The views of a scene show one set of named points, each view turned or mirrored, shifted and resized as a whole, with a little noise and some points left out.

Scene 1
View 1
Vozo: [  3  -4  31   9  -5 -11   2 -13   5 -11  -2 -10  17  13  16  -6 -15  -1
  15   8  -7 -18  -2  -8  -5   4 -10  -2   1   1   0  -6   4  29   0]
kuv: [  5   9  48  10 -14 -11   4 -13  14 -22  15  -8  13   2  21 -11 -16  -9
  16   3 -17 -16 -18 -24  -9   1 -23 -12  -1   3  22 -14   9  29   8]
zal: [  0  -3  43  14  -9 -17   4 -17  19 -20   8   3  21   8  23 -15 -19  -3
  19   9 -14 -23 -11 -22  -8  -3 -28 -10  -7   6  14  -2  11  41  11]
Lidul: [ 15 -19   9  17   8  -2   5   7 -13  -9   2 -23  14  29   7  -6 -25   0
   0   5   0 -15   5  26  -2  13  -5  27  -4  -8 -13   6  -3  -4  -7]
zagev: [ 18 -20   3  22  14   2   9   6 -19  -4  -2 -28  17  33   2  -7 -26   5
  -2  10   4 -10   6  20   5  17  -3  30  -7  -7 -14   7  -4  -4  -9]
dizi: [ 18 -14  23  29   6  -3  11   7  -1 -24  25 -14  16  25  12 -20 -35  -5
  -2   6  -9 -14 -11   7  -2   8 -29  24 -19  -3  13  10   4  -1   6]
nipo: [ 11 -22  16  17   1  -9   1  11  -3 -23  15  -8  12  26  14 -11 -32  -7
   3  -1  -6 -23   0  36 -12   6 -17  29 -11  -7  -5  13   0  -5   3]
Zur: [  0  -8  29   1 -11 -15  -4  -8   5 -13  -2  -5  13  12  20  -2 -15  -6
  17   1  -7 -25   2  12 -14   2  -7   1   6  -2  -8  -5   4  24   0]
tolil: [ 13 -18  16  19   5  -5   5   5  -6 -15   8 -15  15  26  10 -10 -27  -1
   3   5  -3 -17   0  18  -4   9 -14  23  -8  -6  -5   8   0   3  -1]
noze: [ 20  -1  18  14   3   5   7   8 -19 -10  10 -35   5  20   6  -4 -20  -6
  -2   1  -4  -5  -5  13  -1  18  -2  20   3  -9   0 -10  -4 -11  -9]
pirom: [ -8   2  30 -16 -16 -17  -9 -20   2   2 -26 -11  11   5  19  12   2  -2
  26   3  -2 -23  10   2 -14   3  14 -15  25  -2 -21 -22   0  40 -10]
meba: [  2  -1  37  15  -2 -11   8 -24  12  -7  -6  -7  26  11  16 -11 -13   5
  19  17  -7 -16  -5 -36   4   3 -16 -13  -3   6   7  -7   8  48   3]
suk: [  3   7  35   2  -9  -8   1 -16   1  -5  -8 -18  13   6  15   0  -7  -3
  17   6  -6 -13  -4 -17  -5   7  -2 -11  12   0   0 -20   2  31  -5]
lata: [  5   3  25 -10 -15  -8  -8   4 -11 -10  -2 -23  -3   8  17   9  -9 -13
  11 -10  -5 -17   1  30 -20   9  10   7  21 -10 -13 -19  -4   0 -10]
lelig: [  9  -4  20   6  -3  -4   0   0 -11  -7  -2 -23   9  17  11   1 -15  -4
   8   2  -2 -13   1  14  -7  12   1  11   8  -7  -9 -10  -2   6  -9]
Pazi: [ 26 -15   2  30  21  10  15   9 -26  -1   3 -41  17  35  -4  -9 -27   6
  -9  13   5   0   3  10  14  24  -3  34  -9  -8  -8   4  -5 -13 -13]
zovo: [-13 -15  28  -5  -9 -24  -6 -28  14   0 -30   8  26  13  21   2  -6   8
  31  14  -1 -31  15  -5 -10  -3   0 -14  10   3 -24  -3   6  59  -2]
Lefel: [ 28 -17  12  35  15   6  15  17 -15 -20  27 -29  13  32   3 -19 -38  -3
 -11   6  -4  -7  -9  17   4  17 -23  39 -21  -7   9  13   0 -20   0]
sili: [ 19  -6   8   9   5   5   4  11 -26  -3   0 -39   4  24   3   2 -18  -4
  -2   0   2  -6   3  27  -1  20   9  26   8 -12 -14 -10  -7 -16 -15]
nipud: [ 11  -1  15  -1  -3   0  -1   3 -20  -1  -7 -34   3  16   8   7 -10  -5
   6  -1   1  -9   5  21  -6  16  14  13  17 -10 -17 -18  -7  -2 -16]
View 2
Pazi: [ 30  40  42 -25  52  27  -6 -30 -22   6 -26 -42  29  18   0 -41  24  16
   2  25  -3 -16  17  18 -21  57 -29  16   4 -47  25 -47  11 -12 -15]
zal: [-35  -1  17  -3   5 -33  -5 -22 -10 -23  28  16 -14 -50  10 -11  37 -33
 -49 -45 -27  26  42  -2 -22 -17  18 -16   8 -12   2 -56 -31 -11 -61]
zovo: [-38  -9  12  18  27  -4  13  -4  42  30  26   9 -37 -70  -5  19   9 -32
 -14 -59 -23   4   8  -5 -53  -4  14 -35  -4  17   6 -67 -31 -47 -15]
noze: [ -1  39  31 -11  37  19  11 -23 -37   2   0 -28  28  29   8 -33  17  -9
  -7   5 -15 -25  11  19 -14  28 -18  12  10 -20  27 -24 -16   3 -33]
Zur: [-21  14  20   7  22  -7  25  -7  -8   8  26   3 -12 -16   7  -5  10 -24
 -24 -37 -28  -8   8   8 -24   1   2 -26   2  -1  12 -38 -42 -22 -32]
tolil: [ 21  27  36 -12  30  -3  13 -17 -23  -4   1 -13   4   4   7 -28  16   5
 -23  -5 -20  -5  15  14 -13  28 -15 -17   2 -37  14 -43 -23 -22 -25]
pirom: [-60   7   6  23  32  19  26  -5  22  40  33  -3 -14 -33  -2  17   2 -47
   3 -50 -22 -25  -7   3 -50  -7   9 -16   3  39  19 -38 -36 -23 -20]
suk: [-53  11  11   6  26   9   2 -20   0  11  21  -7   4 -28   4  -3  25 -43
 -11 -35 -18  -9  19   3 -38  -6   9   5  10  16  17 -40 -20  -2 -44]
sili: [  9  44  33  -7  48  35  23 -17 -27  21  -4 -36  26  37   2 -28   5  -2
   8   9 -13 -39  -5  23 -19  39 -26   6   4 -17  31 -22 -16  -8 -13]
dizi: [ 24  27  39 -23  19 -21   1 -25 -44 -31   2  -7  10   6  12 -43  32   5
 -41  -1 -21  10  35  14   1  22 -11  -9   6 -54  10 -44 -21 -10 -47]
lata: [-25  32  18  13  31  20  42  -4 -25  24  27 -13  10  28   8  -9  -5 -28
  -2 -24 -27 -43 -14  19 -20   7 -10 -13   5  14  27  -9 -48  -6 -25]
nipo: [ 36  31  40 -10  24 -14  29  -9 -36  -8   9  -6  -1  19  11 -30   8  11
 -32  -7 -28  -7   9  19   0  27 -19 -33  -2 -45  13 -35 -40 -28 -24]
Lidul: [ 26  34  37 -12  39  11  18 -15 -21   8  -4 -22   9  14   4 -28  10   9
 -11   3 -17 -17   6  17 -15  39 -23 -13   0 -36  19 -40 -19 -24 -14]
kuv: [-50   7  13  -2   5 -24  -5 -26 -27 -25  31   9   3 -28  15 -16  39 -44
 -44 -40 -26  14  41   2 -18 -21  17   2  15  -2   9 -38 -32  10 -73]
nipud: [-16  35  23   4  44  35  26 -12 -14  29   8 -28  18  22   2 -13   2 -19
  11  -7 -16 -41 -10  18 -28  25 -18   2   4   5  31 -22 -22  -9 -15]
zagev: [ 30  34  40 -16  46  18   8 -20 -15  11 -15 -31  13  10  -1 -31  15  14
  -5  10 -10 -15   9  16 -21  47 -25  -5   0 -41  20 -47  -5 -25 -10]
lelig: [-10  28  25  -1  34  15  19 -15 -16  14  11 -18  10   7   5 -15  11 -17
  -6 -13 -18 -23   5  14 -25  19 -10  -5   5  -6  22 -31 -25 -12 -25]
View 3
zal: [  7  15   3  45 -15  -8   2   0  14  15 -18 -29 -11  -3 -34   5  10   8
 -40  -3   2 -39  16  14   4  32 -12  17  -8   3  22  12  -1   7  -2]
lata: [  7  -5  19  17  -6   8 -19 -11  17  33  -8 -17  24   9  11  13   4   4
  18 -11 -10  21 -11   2  -9  10 -14  26  -3   9   9 -20  -1 -13   2]
tolil: [ -5  26   8  21  -7  -6  -6   7   5   0   4 -15   8   6  -5  19  10  -7
 -15 -10   9  12 -15   2  -9   0   8  32   1   8  19   7  19   4 -16]
lelig: [  5   5  12  20  -5   2  -9  -3   9  11   6 -14  14   2   5  15   5  -1
  -2  -9  -6  15  -8   0 -10   6 -10  22  -2   8  16  -9   6  -3 -12]
nipo: [-13  33   9  17  -8  -8 -11   9   8   9  -9 -19  13  15  -8  21  11  -9
  -7 -13  17  15 -23   6 -10   0  19  46   3   9  17  12  23   0  -9]
noze: [ -4  18  13  23   1   3  -6   5  10   1   4 -10  16 -10  17  29  12  -4
  -1  -3  -2  18 -21  -2 -23  -9  -6  26  -8   6  24 -15   4   0 -21]
sili: [ -1  10  14  12   1   5 -11   1   6   1  17  -5  22   0  24  26   7  -7
  10  -9  -5  38 -24  -7 -20 -13  -3  26  -1   9  17 -16  11  -3 -23]
zagev: [ -3  22   7  12  -2  -2  -3  10  -2 -14  26  -6  11   4   6  22   7 -12
 -11 -11   4  31 -19  -6 -13 -10   7  27   4   9  20   3  24   6 -29]
Lidul: [ -4  21   9  13  -3  -3  -7   7   3  -3  13 -10  13   7   4  21   7  -9
  -6 -12   6  26 -19  -3 -12  -6   8  32   3   9  18   3  21   2 -20]
Pazi: [ -6  27   6  16   3  -2   2  14  -4 -27  31  -1  10  -9  17  32  10 -14
 -13  -5   3  32 -24 -10 -22 -21   3  23  -1   8  28  -3  19  10 -40]
Zur: [  9   3  10  24 -13  -1 -11  -6  12  25  -7 -22   8  12 -16   3   4   4
 -11 -12  -2  -3   4   7   3  23  -8  24   0   8  12   2   7  -3   1]
suk: [ 18  -8  10  36  -9   4  -3  -9  12  16   2 -18   2  -7  -8   6   4   9
 -18  -4 -16 -12  14   4  -2  23 -29   5  -8   5  18 -11  -7   1  -7]
kuv: [  5  13   8  49 -11  -3   1  -1  20  19 -27 -28  -5 -14 -20  13  15  12
 -29   3  -3 -39  11  15  -6  26 -21  16 -15   2  26  -3 -13   3  -1]
Lefel: [-22  49   6  25   0  -8   1  20   4 -19   1 -11   8  -8   8  39  20 -14
 -16  -1  19  15 -33   0 -27 -20  19  41  -6   6  32   6  19   8 -31]
dizi: [-16  42   5  32  -6 -10   0  16   9  -6 -12 -20   1  -5  -9  28  19  -7
 -25  -2  17  -7 -19   8 -16  -2  13  38  -6   5  30  11  14   8 -19]
pirom: [ 30 -28  13  21 -13   8 -13 -20  11  34  10 -18  11  12 -11 -10  -7  11
  -4 -16 -24   4  21   2  11  33 -32   4   2   9   3 -11  -2  -7   4]
Vozo: [ 11   6   7  32 -11  -2  -3  -3  10  12   0 -20   0   0 -17   6   6   4
 -24  -7  -5 -12   8   6   0  21 -14  14  -4   5  18   3   3   4  -7]
meba: [ 18   4   2  43 -12  -4   6  -1   7   2   5 -21 -13  -9 -28   1   5   8
 -45  -3  -9 -32  24   7   6  29 -24   3  -7   3  23   7  -1  11 -13]
zovo: [ 31 -19   5  22 -19  -1  -7 -15   4  25  17 -21  -3  22 -36 -19 -10   7
 -28 -21 -13  -8  31   4  23  42 -20   5   9  10   2  13  13   2   3]
View 4
meba: [ 22   3  -8 -30 -24 -22  -6  34  26 -31 -16 -32   7  47 -42  23   1 -27
 -18  -4   5 -32  41 -48  13  11  -9  27 -17  28 -24  14  49  23  17]
kuv: [  0  13  -8  -2  -9 -15   2  11  34 -24  -8 -23  21  45 -19  25   6 -21
 -35   5  -3 -46  31 -42  36  34 -14  29 -22  46 -17   0  22  -4   0]
sili: [ 19 -18  16   9 -45  -7  10  11 -24  15 -39  28 -14 -39  14  13  20   2
 -16   0 -11  -5   2  21 -35  -5  41   2  -8  20   5 -16 -25  18   8]
tolil: [  7 -12 -11  -4 -47 -13   2   8 -15   8 -14   5  -4   7 -22  32  28 -27
 -17   6  10 -18 -10   6 -27  13  20  16   8  17   4  -6 -12   6  15]
Zur: [  7 -14   0 -14 -32 -33  -7  13  -7   1  -4  -2 -11  10 -26  23  32 -20
 -30  12 -23 -27  33 -18  15  11  -7  26   5  36   1  23   7   6  -6]
suk: [ 21  -3  12 -14 -20 -23  -1  26  14 -17 -24 -11  -2   9 -14  11   6  -6
 -26   0 -23 -28  51 -34  20   5  -2  21 -22  39 -16  14  29  21   1]
nipud: [ 21 -20  23   2 -37 -18   6  17 -19   9 -36  23 -19 -39  11   6  20   7
 -21   2 -29 -11  28   6 -13  -9  27   6 -12  29   1   1 -10  22  -2]
noze: [ 11  -6   7  14 -36  -2  13   8  -6   5 -34  16   1 -18  11  17  12  -3
 -20  -1   0 -17  -1  10 -22   9  33   6 -16  25  -1 -24 -19   8  10]
lelig: [ 15 -13  10  -2 -36 -18   3  14 -11   5 -26  11 -11 -14  -5  16  21  -6
 -22   4 -16 -17  21  -3  -8   3  17  12  -6  28   0   1  -4  14   3]
Vozo: [ 14  -5  -3 -17 -29 -24  -4  21   6 -11 -12 -13  -3  22 -29  22  16 -22
 -23   3  -8 -29  31 -27   9  11  -2  24  -6  31 -11  13  21  14   5]
nipo: [ -6 -14 -16   2 -50 -17   0  -4 -25  20  -2  13  -7   7 -21  38  41 -32
 -23  14   8 -20 -20  16 -22  21  16  19  20  20  16  -2 -30  -8   7]
pirom: [ 28 -22  24 -27 -26 -45 -12  32  -7  -6 -17  -1 -28 -12 -20   4  23  -1
 -29   6 -56 -22  77 -32  31 -13 -12  24  -9  43  -9  47  32  31 -15]
zal: [  3   6 -18 -19 -21 -25  -7  18  25 -22   1 -29  14  58 -43  33  15 -36
 -29   6   4 -42  29 -45  27  30 -20  33  -5  36 -14  14  31   1   6]
Lefel: [ -1  -1 -19  16 -51  12  16  -3 -11   9 -25  11  13   9  -5  38  18 -28
 -12   0  43 -16 -48  23 -50  25  42   6   2   7   5 -43 -33  -5  28]
Lidul: [ 12 -18  -3  -2 -53 -12   5  10 -25  13 -22  15 -12 -11 -14  27  28 -20
 -13   4   6 -10 -10  15 -37   3  31  10   8  13   7  -8 -17  12  16]
zagev: [ 17 -17  -3  -4 -56  -7   6  15 -24  10 -30  13 -10 -13 -13  27  21 -19
  -7  -2  15  -6 -15  16 -50  -1  39   7   4   6   3 -16 -14  19  24]
dizi: [ -6   3 -24   6 -41  -1   8  -1   1   1 -10  -4  16  31 -21  40  21 -35
 -19   5  32 -28 -28   2 -21  32  19  18   3  18   1 -25 -16  -9  21]
zovo: [ 29 -24   2 -51 -38 -53 -22  39  -9 -11  -1 -19 -29  21 -58  19  31 -28
 -21   8 -35 -22  67 -42  20 -11 -22  33  11  30  -9  59  48  33   0]
lata: [  7 -18  22   8 -27 -26   2   7 -17  16 -21  23 -17 -32  12   8  32   6
 -35  13 -44 -21  36   2  15   3   9  14  -6  44   8  12 -18   6 -19]
View 5
nipud: [-12   0  -3   4   8  16   9 -29   3   4  14  14   8  -3  -2  -7  17  -8
  -5   2  -6   4   5   9   1  21  -6   5  -3  -2  -9  -4  13   0   2]
nipo: [ -8   2 -27  -8  26  44  -6 -17   9  -5   6   1   8  -7  -2  -3  10 -16
   0   5   0 -15  20  28  -8  -3  18  -1   2   2  23   2   8   7   5]
zagev: [-13   3 -17   5   8  39  -6 -27  -1  -9   4   0   1   4   1  10  12  -1
 -11  19  -9  -5  16  15 -11   4  10   7  11   5   3   1  18  10   1]
kuv: [ -8   6  -6   4  12   7   6   1   3  17   3   0  14 -24  28 -17  -3 -19
  20   5  35  13 -14  26   9 -21   6 -23   2  -5  23  23   3   1  13]
Pazi: [-14   6 -20  10   3  38  -9 -37   1 -16   4  -5   2   7   5  16  12   4
 -20  25  -8  -2  18  10 -10  -4   1   5  21   8  -7   4  23   9   2]
tolil: [-10   3 -19  -1  16  37  -5 -17   2  -3   3  -1   5  -5   5   2   7 -10
   0  13   2  -6  12  23  -7  -4  14  -1   6   2  16   6  12   9   4]
dizi: [ -8   7 -29   0  20  39 -10 -17   9  -7   2  -9  10 -11  14   2   2 -12
   0  14  15  -8  15  26  -5 -25  13 -11  16   4  22  14  11   7   9]
sili: [-12   2 -14   3  10  27   1 -38   7  -6  14   8   8   1  -3   0  18  -6
 -14   7  -9  -3  17   9  -3  14  -6   6   7   1 -10  -5  16   2   3]
Vozo: [-10   3  -2   5   7  17   5  -1  -6  15   1   4   5 -13  17  -7   3 -12
  14   9  15  10 -10  23   1  -1  13  -7  -3  -2  18  14   8   7   5]
zovo: [-11  -2  17   4   3  14  14  19 -26  30  -6  14  -5 -11  11  -9   3 -10
  28   9   4  16 -25  27  -4  24  31   3 -23  -6  26  11   6  15  -2]
noze: [-10   5 -17   4  11  24   0 -34  11  -5  13   3  11  -5   5  -2  12  -9
  -9   9   4  -1  13  12   0  -2  -7  -3  11   1  -4   3  14   0   7]
zal: [ -8   5  -5   3  12  17   3  11  -6  19  -4  -2   8 -22  27 -11  -6 -17
  24  10  30  11 -16  32   3 -18  21 -18  -1  -3  33  25   4   8  10]
pirom: [-11  -3  19   4   4   0  20   2 -14  29   7  21   4 -12   6 -18  10 -13
  21  -2   4  17 -21  17   4  31   9   2 -22  -9   7   3   5   4   1]
meba: [-11   6   5  12  -2  11   5   9 -15  19  -6  -1   2 -15  30  -3  -5  -6
  19  20  25  20 -23  24   1 -11  17 -13   1  -2  21  24  10  11   6]
lelig: [-10   2  -7   2  10  20   5 -20   1   5   9   9   7  -7   4  -7  12 -10
   1   6   2   3   3  16  -1   9   3   0  -1  -2   3   3  11   3   4]
Lefel: [-10   8 -36   1  18  47 -15 -34  14 -19   6 -11   9  -2   8   9   8  -7
 -15  19   5 -14  27  20  -9 -23   5  -5  25   7  10   8  16   6   8]
View 6
Vozo: [ -4   9  16  15  -1   1 -18  45 -11 -26 -18  23   2  17 -18  15 -17   7
  -3  15   3 -20 -14  25   8  -7   4   8 -10 -31  -7 -19  -2   6   7]
lelig: [ -5  11   3  -4   8  21  -8  18 -11 -10 -14   0   6   6 -14   4 -24  -4
   7  -7  14 -28   4   8  13  -9  -2  19   4 -14  -1 -20  16  -3   5]
suk: [ -6  10  31  11  13  13 -29  50  -4 -23 -11  12   9  16 -17  25 -11  12
  19  23  14 -28 -15  32  10 -11  10   6  -1 -37 -17 -27   9  -2   9]
tolil: [ -3  16 -14  -2 -10   3  -2  11 -16 -13 -18  16  -9   4 -14  -7 -26  -9
 -22 -16   2 -16   5  -1  10   0 -12  19 -12  -9  17  -9  -1   4   3]
sili: [ -2  21  -9 -26  11  36  -5 -11 -10   2  -5 -16   1  -8  -9  -5 -25 -20
  12 -25  21 -32  21  -9  19  -3 -12  24  10   3  14 -19  22 -12   4]
Lidul: [ -1  17 -17 -11  -5  19   4   1 -17  -4 -13   7  -6  -2 -12  -7 -29 -20
 -14 -22   7 -20  11  -7  13   0 -16  21  -6   0  18 -13   2   3   4]
pirom: [ -8 -11  34  26  21  41  -2  61 -18 -12 -20   5  31  25 -27  31 -25  -1
  33  17  12 -33 -19  39   4 -28  14  17  14 -27 -45 -41  14  13  13]
noze: [ -4  27  -5 -24   8  13 -21  -3  -2 -11  -8  -7  -5  -4  -7  -6 -19  -2
   3 -14  19 -30  16  -5  20   1  -7  19   2 -10  20 -12  22 -17   1]
lata: [-13   1   2  -2  20  24  -3  23 -14 -10 -26 -20  27  14 -21  -3 -35   7
  19 -15  15 -38   5  10  16 -21  10  32  24 -14 -16 -26  44  -8   3]
zal: [ -8   8  19  28 -11 -30 -29  65  -9 -41 -26  42  -3  26 -20  14 -14  28
 -22  29  -7 -13 -25  34   5  -5  12   3 -23 -50  -4 -13  -8   9   4]
zovo: [ -1 -15  31  44   1  31  10  76 -28 -14 -22  36  18  28 -31  35 -25 -12
   8  25  -4 -16 -31  43  -5 -23   6   9  -7 -30 -43 -38 -20  34  17]
meba: [ -1  14  33  21  -5  -3 -33  61  -6 -31  -8  42 -10  17 -15  33  -3  11
  -1  38   3 -15 -25  38   4  -1   5  -8 -24 -45  -8 -21 -22   9  11]
Pazi: [  7  37 -13 -33  -4  29 -13 -20  -5   1  10   7 -26 -21   0  -1 -13 -32
  -6 -19  18 -21  22 -15  17  15 -27  10 -15   5  37 -11 -10  -7   7]
nipud: [ -4  12   5 -13  19  41  -7   9 -11  -1  -8 -16  14   1 -13   6 -26 -13
  24 -14  22 -37  11   4  16 -11  -3  23  16  -5  -5 -27  27  -8   6]
Lefel: [  0  36 -29 -27 -16 -11 -16 -18  -7 -14  -9  12 -27 -12  -2 -21 -21 -10
 -34 -26   7 -15  20 -20  18  16 -21  16 -20  -3  50   4   0 -10  -2]
dizi: [ -5  26 -18  -7 -19 -29 -20   9  -7 -27 -20  24 -22   3  -8 -16 -20   9
 -38 -10  -2 -13   5  -4  14   9  -9  14 -23 -21  36   3  -2  -4  -2]
Zur: [ -9  -1   6  19   1   5  -3  45 -18 -21 -29  14  14  21 -23   6 -29   7
  -4   2   1 -22 -12  21   6 -16   6  20   1 -26 -16 -21  11  10   6]

Which points are out of place in each view (at most two, in the order of its rows)? Write - if all are in place.
view 1: -
view 2: -
view 3: -
view 4: zagev
view 5: -
view 6: Lefel
